Each scene shows the same named points in several views. A view is turned or mirrored, and shifted as a whole, has a little noise and may leave points out.

Scene 1
View 1
(142): [-21   5 -19 -24  -1   7   7 -13   0   5  26  -9  -9  49 -15 -21  29  -4
   7 -13  -3 -10 -14  12  32]
(132): [ 11  14   6 -24  -4   9  -4  -6  18   6  -8 -25 -11  40 -15 -10  18 -28
   8 -14 -15 -12  25 -10  14]
(227): [ 33  18   5 -15  -6  -7  -2  -3   0  -6  14 -34 -10  14   2  -6  16 -19
 -13 -21  -4  -6  10   2  10]
(163): [-21   6 -11 -29   3  12   4 -11  17  10   3 -11  -9  58 -25 -19  27 -17
  17 -11 -13 -14   6   0  30]
(228): [ 33  15   2 -16  -3 -16   9  -7   0 -11  23 -34  -3  11   9  -7   9 -20
 -20 -21  -8  -8  -2   6  17]
(95): [ 28   7   6 -23   7 -21  20  -7  15  -9   6 -29   6  20   5 -11   0 -37
 -13 -16 -25 -16   0  -4  25]
(188): [ 53  18   6 -12  -1 -34  16  -3 -12 -22  36 -42   3 -11  29  -5   0 -20
 -39 -24  -6  -5 -15  12  14]
(55): [ 16  10   2 -23  -1  -5   6  -7  12  -1   7 -27  -3  29  -4 -11  13 -26
  -3 -16 -14 -12   8  -1  20]
(174): [ 31  10  14 -23   6 -15  14  -5  21  -7  -6 -33   5  22   1  -9   0 -43
  -8 -16 -28 -15  13 -12  20]
(117): [  9  19  -9 -15 -16  11 -15  -6 -10   0  25 -22 -21  27  -7  -9  34   0
  -5 -18  11   0   7  12  11]
(53): [ 27  18   6 -19  -8   3  -6  -6   6  -2   4 -30 -12  24  -4  -6  19 -23
  -6 -19  -7  -7  20  -2   9]
(11): [ 29  12  11 -22   3 -12   9  -5  17  -4  -2 -32   0  23  -1  -9   5 -36
  -8 -16 -21 -12  15  -7  18]
(185): [ 26  13   7 -22   1  -7   5  -5  11  -4   3 -30  -4  25  -2  -8  11 -31
  -7 -17 -15 -11  13  -5  16]
(120): [ 28  15   2 -16  -3 -10   4  -5  -1  -8  19 -30  -7  16   5  -8  13 -19
 -14 -20  -6  -7   2   5  14]
(246): [ 15  20   4 -20 -10  18 -18  -5  10   7  -3 -25 -20  38 -17  -7  29 -19
   8 -17  -3  -5  29  -6   7]
(121): [  9  20 -14 -14 -18  10 -14  -7 -19  -1  38 -22 -24  24  -3  -9  37   8
  -8 -21  18   2  -3  19  10]
View 2
(228): [  1   0  20 -12  -2 -20  -2  16  32  -6 -18 -29  26  13  23  20 -15 -13
   5   1   6  31  -1   9  -1]
(11): [ -1   4  40  -2 -11 -25  13  34  41  -2 -17 -25  25  -1  30  33 -26 -16
  10  -5  10  39 -11  -9   0]
(95): [  3   4  39   6  10 -22  15  28  37  10 -10  -9  21  -2  21  31 -19 -21
   7   4   4  31  -7 -10   9]
(163): [ -1   0  83 -21   6 -28   5  30  64   7 -28 -28   5   7  52  11 -30  10
  -9 -13  14   2   0 -32  19]
(120): [  0   1  31 -14  -2 -22   0  19  39  -3 -20 -27  22  12  30  18 -18  -9
   4  -2   8  27  -2   1   3]
(188): [  2   0 -13  -8   1 -12  -8   6  14  -7 -10 -25  35  18   8  18  -6 -24
  12  11   0  40   0  30  -7]
(53): [ -4   1  42 -19 -21 -27   4  30  45 -13 -24 -42  25  10  41  23 -27  -3
   6 -10  14  34  -9  -2  -6]
(55): [ -1   2  45 -11  -5 -24   7  29  45  -1 -20 -27  20   4  35  23 -24  -7
   3  -6  11  26  -5 -10   4]
(246): [ -6   0  62 -27 -28 -30   4  36  59 -17 -33 -50  20   9  54  20 -31   7
   3 -20  20  27  -9 -13  -6]
(174): [  0   5  41   5  -8 -27  17  38  40   1 -11 -19  26  -6  27  39 -26 -22
  11  -1   9  42 -14 -12   0]
(185): [ -4   3  43 -13 -16 -27   6  31  46  -9 -23 -35  24   4  38  24 -26  -7
   5 -10  12  33 -10  -8  -3]
(142): [  1  -2  64 -30  17 -22  -8  13  57   6 -29 -29   3  21  45   0 -20  15
 -13 -10   9  -8  11 -18  20]
(117): [ -4  -4  42 -38 -13 -22 -13  13  48 -16 -34 -52  20  27  49   2 -19  12
  -4 -15  14  13   6   4  -1]
View 3
(11): [ 22  33  -2 -18   5  24  -5 -17 -21 -31  -9  26 -16  -6  38  -6 -15 -14
   8   0 -10  22   1 -15   7]
(185): [ 16  35   3  -6  -4  11  -5 -18 -24 -24 -20  22 -18   1  30   0 -12 -15
  10  -3  -4  26   3  -6   7]
(117): [ -8  44   7  12 -18  -6  -9 -16 -36 -11 -40   5 -27  19   7  13 -12 -12
   3  -1  11  36  11  11   3]
(55): [ 18  31   9  -7  -4  19  -9 -24 -20 -12 -14  20 -22  -2  25   6  -9  -8
   3  -2  -5  24   5  -3   7]
(95): [ 20  28   4 -21   8  38 -11 -23 -14 -14   0  21 -22  -8  31   4 -11  -3
  -7   7 -10  17   6 -17   7]
(188): [-21  38 -19 -25  21  36 -22  -3 -40 -23  -1  -1 -27   3  20   3 -24   4
 -30  28   4  24  27 -38  -3]
(174): [ 28  29   1 -22   8  32  -7 -22 -14 -26  -2  29 -16 -10  38  -3 -11  -9
   5   0 -13  17   2 -16   8]
(132): [ 30  34  14   1 -14   6  -2 -27 -16 -19 -24  27 -16   1  29   2  -7 -19
  22 -12  -6  27  -5   8   9]
(142): [  9  31  31  16 -24   9 -12 -39 -16  21 -26   8 -34  12   0  27   1  -1
  -3  -3   3  29  10  23   7]
(121): [-20  46   5  15 -20 -10 -14 -15 -41  -5 -40  -5 -31  23   0  18 -14  -9
  -4   4  16  39  19   9   1]
(163): [ 32  28  33  11 -25   9  -5 -42  -9  12 -26  24 -27   3  14  18   4 -10
  14 -14  -7  26  -2  25  11]
(228): [ -1  36  -4 -14   5  24 -14 -13 -29 -17 -11   8 -25   2  21   4 -16  -3
 -12  11   0  24  15 -17   2]
(120): [  5  36   2  -8   1  21 -13 -20 -26 -13 -14  12 -24   2  20   8 -11  -5
  -7   7   0  24  12 -10   5]
(246): [ 20  39   8   6 -18  -8  -1 -19 -24 -24 -36  23 -17   8  23  -1 -11 -23
  26 -14   1  33  -2  11   7]
(227): [  0  40  -6  -8   0  13 -11 -10 -32 -23 -22  11 -20   5  23   3 -18 -10
   0   6   2  31  11 -11   4]
View 4
(120): [  9 -28   2  10  -5 -20  15 -18   6   2  23  11  -9  -8  20  11  20  19
   1 -11   7  -7   1  18  16]
(227): [  1 -33   0  14  -2 -19  12 -25   0  10  24  11  -7 -10  18   4  32  14
   7  -6   8 -10  -7  21  21]
(55): [ 19 -33   1   0 -16 -22  11 -17   8  -1  30   6  -7   3  20   8  29  19
   6 -10   7  -8  -1  15   8]
(228): [ -2 -29   2  18   6 -20  18 -17   3   4  21  10  -9 -10  18  12  17  19
  -2 -13  11  -8   0  19  24]
(117): [  8 -27   1  21 -16  -7   3 -27   0  31  20  20  -2 -24  27   1  32   5
  10   5  -2  -7   2  29   9]
(132): [ 28 -39  -1 -10 -32 -25   3 -22   5   1  36   3  -4  10  18  -2  49  16
  19  -4   5 -10  -6  16   1]
(121): [  9 -23   0  26 -19   2  -1 -29   2  45  15  29  -1 -37  32   1  26   1
   8  11  -4  -3   9  34   5]
(163): [ 51 -27   1 -13 -53 -16   0 -14  17   6  32  11   0   3  30   6  30  16
  15  -2  -2  -1  16  14 -20]
(246): [ 23 -40  -3  -4 -32 -20  -3 -31   0  19  35   8  -2  -1  19  -8  58   8
  23   5   2 -11 -11  25   2]
(185): [ 13 -37  -1   1 -15 -24   9 -22   3   2  30   6  -7   1  17   1  41  16
  13  -8   9 -10  -8  19  13]
(188): [-26 -27   2  33  35 -18  30 -16   1   2  11  13 -16 -21  15  20   2  22
 -12 -20  14 -11  -2  20  42]
(53): [ 10 -37  -1   5 -15 -20   6 -26  -1  10  30   9  -4  -3  17  -1  43  13
  14  -3   5 -11 -10  21  15]
(142): [ 41 -17   4   5 -43  -5   3 -11  16  20  20  21  -1 -15  36  12  12  13
   6   1  -5   3  26  20 -18]
(11): [ 11 -37   1  -4  -6 -31  16 -17   4 -12  31   0  -9   9  14   8  33  22
   7 -15  12 -11  -9  11  16]
(95): [ 11 -32   2   1  -1 -30  24  -9  11 -18  26   2 -12   8  15  16  17  29
   0 -21  12 -10  -1   8  17]

In a view up to two points have been moved. Name them for each view, in the order of its rows, or write -.
view 1 -> (185), (120)
view 2 -> (95)
view 3 -> (11)
view 4 -> (117)
